Each row is a point on a landscape with many valleys, with its height.
From any point a ball takes the steepest step (drop divided by distance) to one of its 2 nearest points. It stops when none of these is lower. Distance is the straight distance between rows; heights are no part of it.
poben: [135 107 130 117 130 117 106 142 124 103 130 179  82 109 144 140  92 140
 149 148 120]  h=375
beb: [108 126 118 100 121 126 134  99 144  86 129 110 102 107 113  90 113 104
 126 128 152]  h=417
zur: [108 151  77 135 131 105 134 101  60 110 201  92 132  76 119 153  85 109
 132 143 149]  h=343
mivep: [120 112 106  70 105 170 119  98 118 104  75  95 140 119 178 130 111 103
 104 117 115]  h=577
Vel: [175 126 119 131 104 107 122 172 142 141 185 137  97 127 166 170 161  83
 185 110  86]  h=704
Pulil: [ 87 120 162 188 120 117 110 105 141 179 108 165 103 133 127 163 132 145
 142 178 141]  h=366
Zedu: [135 107 115 127 146 164 178  91 146 119 114 113 106 198 160 131 164  67
 135 109 111]  h=382
zir: [139 143 186  73 109  43 112 100 120 143 188 161 127 106 105 104  80 191
 122 118 134]  h=415
dezu: [136 108  73 142 157 166 159 107 100  98 128  83 115 157 159 131  88 130
 123  89 101]  h=446
zetuv: [ 98  77 122 143 138 166  37 100 107 115  95 134 180 105 133 129 146 187
 102 122 137]  h=393
mone: [192 144 129 200 134 122 144 223 165 117 121 133 112  73 135 112 111 162
 140 122 127]  h=712
Goz: [ 75 139  77 106 137 102 118  96  66 158 137  84 154 141 108 168 129 155
  86 155 102]  h=256
Kovel: [118 136 152 181 125 120 116 163 189 119 122 104  92 103 145 117 177 108
 140 115 132]  h=581
meli: [ 92 166 113 104 118  92 146 123 133 144  72 147 103 143  92 105 141 160
  83 151  92]  h=543
dovi: [181 166 117 153 103 144 160 152  94 132 135 145 153  99 122 101 100 115
 109 134 155]  h=486
dano: [164  83 159 148 119 160  93 141 178 133 149 142 110 108 199 148 123 111
 174 112 137]  h=602
buzir: [119 124  80 101 150 131 154  92  97  94 150 116 139 137 107 120 133 104
 112 109 153]  h=440
livi: [ 71  93 124 148 138 136  78 100 134 156 115 101 158 124 134 119 141 164
  83 112 143]  h=412
von: [ 88 120 181 138 109 106 203 124 152 125 130  55  97 214 138 111 100 164
 128 150  93]  h=455
fov: [ 99 150 151 228 158 152 162 112 122 151 117  94 137 164 114 147 100 147
  96 111 139]  h=561
nam: [ 99 114  85 116 133 134 149 128  93  92 131  84  63 143 161 123  73 100
 145 111  77]  h=413
rik: [147 138 124  84 103 127 100 193 156 126 102 109 117  83 148 132 135 114
 160 140  88]  h=725
rezib: [181 130 143 130 124  85 114 185 160 106 147 169 113  85 135 120 140 159
 140 118 145]  h=688
Zavus: [119 123  97  87 128 141 165 130 151 142  81 149 119 184 104 147 142 119
  90 127  94]  h=576
vuv: [146 166 138  88 103  87 113 129 123 117 148 146  86 114 139 122 122 115
 149 132 102]  h=338
pak: [ 83 145  84 120 163 124  96  68  43 117 140 112 186 115 133 128 130 153
  70 163 114]  h=290
zeloz: [129 162 117 174 128 134 170 109  89 157 104 158 115 155 145 133  89 121
 116 144 104]  h=609
nar: [193 176 105  89  97 143 125 128 126 172 129 126 180 124 132 122 117 110
 117 114 123]  h=489
zegev: [152 132 131 176  92 103 111 225 148 138 102 147 130  72 133 136 111 155
 157 157 107]  h=724
gufo: [ 86 122 136 159 168 147 182  85 108 117 140  52 153 213 141 124 112 134
  99 120 120]  h=395
fid: [168 156  95 102 133 158 165 119  89 111 149 122 166 128 126 108 113  94
  99  92 160]  h=461
Pidum: [164 181 110  25  98 111 110 158 115 135 128 139 142 117 131 154 147  78
 174 132  87]  h=530
sovu: [160  82 105 182 175 194 156 117 128  88 122 106 141 181 153 155 101 125
 123  83  90]  h=474
Femef: [ 90 123 136 138 133 125 131 103 139 172 137 140 102 160 136 172 157 122
 135 150 126]  h=345
ful: [186 163 137  38  96 132 106 108 133 158 122 129 179  99 126 124 137  76
 151 127 116]  h=510
Bovo: [102 163  97 146 115 162 143 127  71 139  89 167 102 122 112 166  86 119
 134 177  97]  h=626
zabat: [138 184 124  58  93  92 121 152 139 122 134 129 128  88 125 123 177  59
 162 154 115]  h=545
mir: [105 123 185  88  98  70  95  90 135 143 168 144 111 118 102 102 121 168
 127 130 177]  h=438
bod: [123 125  84 179 187 154 137 121 120  84 154  76 141 116 128 141 166  97
 141 116 151]  h=513
Fepi: [ 87 136 118  83 109  95 158 128 151 154  98 117  90 186  97 127 108 152
  83 139  70]  h=560
vazav: [113 137 121 188 127 174 138 145 104 133  37 137 149 113 118 161  98 157
 125 174  84]  h=661
Bano: [130 148 164  90 116  61 114 125 152 162 136 138  78 147 167 126 137 120
 137 123  89]  h=308
gara: [161 146  72  85 124 150 146 131  90 128 126 143 128 136 133 158 104  98
 125 125  97]  h=616
fenus: [130 130 192 110 133  60 130 107 145 137 180 163 106 159 151 118 125 145
 147 111 124]  h=337
legup: [125 141 158 132  94 112 107 120 131 164 110 148 126 108 131  98 133 124
 108 124 145]  h=450
Mubo: [ 90 141 115 201 179 135 122 104  90 107 161  79 142  81 113 134 126 131
 130 130 172]  h=527
puv: [119 159 149 122 127  75 163 128 133  69 141 131  83 123 118  65 112 131
 116 119 137]  h=387
todor: [133 117  78  50 114 156 131  92  85  99 127  92 119 140 157 152  94  88
 132 100  80]  h=597
ponu: [154 118 146 158 105 149 104 156 177 150 134  99 120  90 185 138 140 107
 125 112 133]  h=592
Bife: [ 82 112 200 122 132 127 171 125 147 100 150  70  97 186 123  68  94 184
 121 139 141]  h=429
sikiv: [165 128 168  92 104 123  84 103 160 159 145 152 135 105 135  86 136 133
 111  92 149]  h=469
pigid: [ 90  85 128 178 125 153  67 104 121 160  90 145 108 108 113 153 138 162
 126 155 141]  h=388
pazag: [ 76 112  75 112 134 113 124 127 113 130 104  92 112 129 100 167 125 155
  99 148  96]  h=288
Sive: [104 134 148 145 102 118 125 110 142 188 120  95 125 129 128 111 128 160
  67 120 144]  h=431
moz: [104 134 135 157 169 139 174  81 142  99 127 134 118 189  93 160 164  99
 150 138 148]  h=339
mape: [ 68 107 159 127 162 129 118 105 150 118 155  85 138 169  90  69 126 176
 115  83 171]  h=370
gana: [160 126  97 113 109 119 140 220 155 131 149 102  81 138 162 141 189  78
 173  99  66]  h=710
bigiz: [135 158 169 165 128 117 134 189 177  81 107 116 118  87 128  82 182  90
 156 132 150]  h=570
Bizi: [126 118 121 109 135  84 158 138 146  84 185 116  91 121 107  91  77 158
 126 113 150]  h=355
zevif: [102 130  91 105 152 130 109  75  58 125 135 153 172 128 110 160 141 126
 119 172 135]  h=318
gesul: [136 127  93 187 156 155 139 146 138 119 109 142 132 129  76 162 126 171
 115 127 123]  h=687
fet: [128 128 133 150 167 133 156 131 151  74 117 140  95 161 102 162 179  77
 196 164 132]  h=311
Fak: [105 137 164 185 141 151 155  79 122 173 120 104 139 178 167 127 105 130
  93 120 146]  h=578
vis: [127 117 155 112 105  88  79 110 124 181 171 170 121 100  75 116 142 169
 100 123 163]  h=454
Doz: [107 104 106 153 171 160 113  84  81  93 123 156 171 116  95 145 130 131
 128 150 165]  h=344
rumug: [172 139 116 232 147 159 145 186 127 122 111 139 128  97 108 133  96 165
 125 141 115]  h=699
nulib: [189 116 177  96 113  71 101 175 155 127 114 210 155  76 136  95 138 190
 140 115 137]  h=676
Ladi: [126 153 112 189 127 144 129 132 111 138  72 148 133 139  54 161 126 157
 105 164  93]  h=677
Kun: [122  74 110  85 113 154  84 136 108 107  89 143 194  79  77  88 150 156
 120 111 157]  h=525
dig: [158 130 172  91  96 113 102 157 175 129 117 143 139 109 114  51 160 147
  91  88 147]  h=487
bol: [124  92 130 132 151 113 112 140 154 118 188 133 115  98  89  81  86 180
 113  90 180]  h=322
fufim: [156  90 171  64  96  92  72 152 180 119 117 198 119  93 112 107 147 167
 129 121 119]  h=664
sune: [103  90 123 148 160 161  61 100 113 109 146 171 163 113 117 129 135 169
 132 116 190]  h=371
mur: [ 84 108 198 126 123  97 121 124 166 128 178 100 114 146 131  74  92 166
 125 104 166]  h=396
panuf: [106 113  90 118 128 111 131 126 115 159 153 104  98 162 144 182 117 141
 121 143  93]  h=319
dabik: [ 78 138 162 175 137 128 188  98 117 125 142  59 105 180 140 101  93 125
 142 140 123]  h=425
Bazum: [139 165 167 106 110  78 138 163 152  92 116 132 116  95 140  92 199  81
 161 147 150]  h=559
sasit: [142 160  89 158 167 154 149 116  95 119  88 109 201 168 135 152 176 102
 102 124 109]  h=605
Sapi: [139 118 173 151 125 106  81 127 132 166 160 213 113 100 105 115 168 145
 120 132 177]  h=467
gazis: [136 143  95 148 120 170 134 136  80 136  97 141 160  93 135 162  91 146
 133 157 122]  h=643
zofop: [135 102 147  85 108 143  93 163 144  88  97 150 149  82  77  48 140 159
 112  95 169]  h=507
Kibo: [146 112 109  89 143 161 147 110 127 116 121 119 141 147 154 156 185  47
 160 131 139]  h=357
Dufiz: [176 155 134  65 109  58 118 120 110 156 201 127 114 124  93 126  73 164
 130 119 115]  h=383
Dibaz: [114 144  69 114 120 113 142 107  70 108 168 100  78 107 141 167  70 101
 154 138  94]  h=378
potaf: [ 96 104 114 166 136 130  96 134 128  98  96 138  71  93 110 143 115 149
 151 156 135]  h=405
bor: [126  78 137 137 131 191 119 121 170 133  79 152 125 169 177 170 143 109
 135 126 107]  h=627
res: [189 139 149 118 129  97 103 169 145 156 185 165 117 114 147 142 157 115
 161 110 146]  h=697
Mumum: [143  88 171 171 151 177 112 137 204 154 104 139 118 148 175 145 157 122
 159 135 151]  h=615
ratum: [144 115 109 198 205 175 153  94 133  74 140  75 140 164 135 145 137 121
 128  96 130]  h=496
Sem: [126 147 156 141 128 139 167  94 109 158 126 159 121 174 157 110  79 116
 106 107 147]  h=593
fefid: [155 164 138 158  97 148 157 141 119 157 130 121 165 121 173 159 147  38
 158 151 129]  h=628
derem: [152 155 142 133 105 124 124 155 141 187 134 120 154  98 152 162 194  66
 152 155 147]  h=636
sug: [147 155 122  99 104 103 128 105 103 152 173 130 139 105  97 126  78 158
  90 118 143]  h=346
Gik: [122 111 128 106 102 172 113 112 121 106  54 120 185 112 148 112 137 110
 132 138 145]  h=558
fafu: [134 117 107 114 139 138 153 147 132 102 154 126 103 145 135 151 166  45
 200 136 130]  h=336
bezu: [122 111 148 115 138 117 167 107 160 129 157 106  88 193 165 111 143  96
 144 107 108]  h=389
nafot: [ 90 150 170 162 182 126 181  66 104 119 136  93 144 200 100 126 143 109
 119 134 152]  h=367
rane: [146 167 108 129 100 104 143 161 130 162  92 178 119 129 117 112 117 147
  99 146  92]  h=524
Vas: [174 149 112 152 106 118 154 167 110 145 118 199 157 105 101 126 119 138
 127 148 133]  h=505
Tuv: [114  92 119 115 110 139 115 149 135 111  53 125 168  87  99  95 122 144
 126 140 142]  h=540
des: [151  90 169 121 122 169 114 145 163 140  78 174 140 142 158 144 117 125
 168 166  96]  h=639
Rel: [151 114 112  91 107 133 127 200 175 144 122  93 140 138 164 132 171  72
 158 113  91]  h=716
nogez: [148 151  97  95 118  89 117 114  98 118 187  99 122  58  89 121  95 128
 125 109 162]  h=310
Ruda: [132 114  93 117 106  98 113 227 176 131  87 132 124  92 111 131 143 147
 155 158  87]  h=733
Fira: [149  84 171  96 109 148  93 144 166 131 102 198 120 120 139 116 131 152
 139 136 136]  h=654
kedad: [131 164 129 114 109 137 124 130 114 162 120 140 178 110 117 121 167 112
 103 127 157]  h=468
niz: [ 88 128 132 222 176 150 127  88  91 101 140  66 147 141 152 145  99 140
 101 121 146]  h=544
reke: [128 125  85  99 152 163 151  95 105 129  93 134 165 182 110 148 149 126
 100 135 105]  h=590
vasot: [120 115 196 121 144  98 168 110 163 134 192 132  90 194 146  95 134 129
 134 107 149]  h=364
Tutod: [144 149  95 143 127 165 145 126  83 159 122 110 188 147 173 177 169  70
 122 130 118]  h=617
ref: [ 68  76 131 122 158 136  87 119 158 102 180 104 154 118 101  84 124 185
 114  69 197]  h=348
sorif: [132 109  73  66 115 154 106 134  86  96 123 155 116 111 107 166  79 144
 128 140 104]  h=633

Call two points neighbours if one is among the 2 nearest of the other. Go from one point of each pair to the other, from neighbour to neighbour, staying as low as possible. Name the highest point that can't be avoided.
fet, Bano => bezu
nogez, Goz => Sapi
bol, Goz => von
fet, Goz => potaf

For each start below, name the point where the ball stops.
Sive => Goz
fefid => bol
Mubo => nogez
rane => bol
mone => nogez
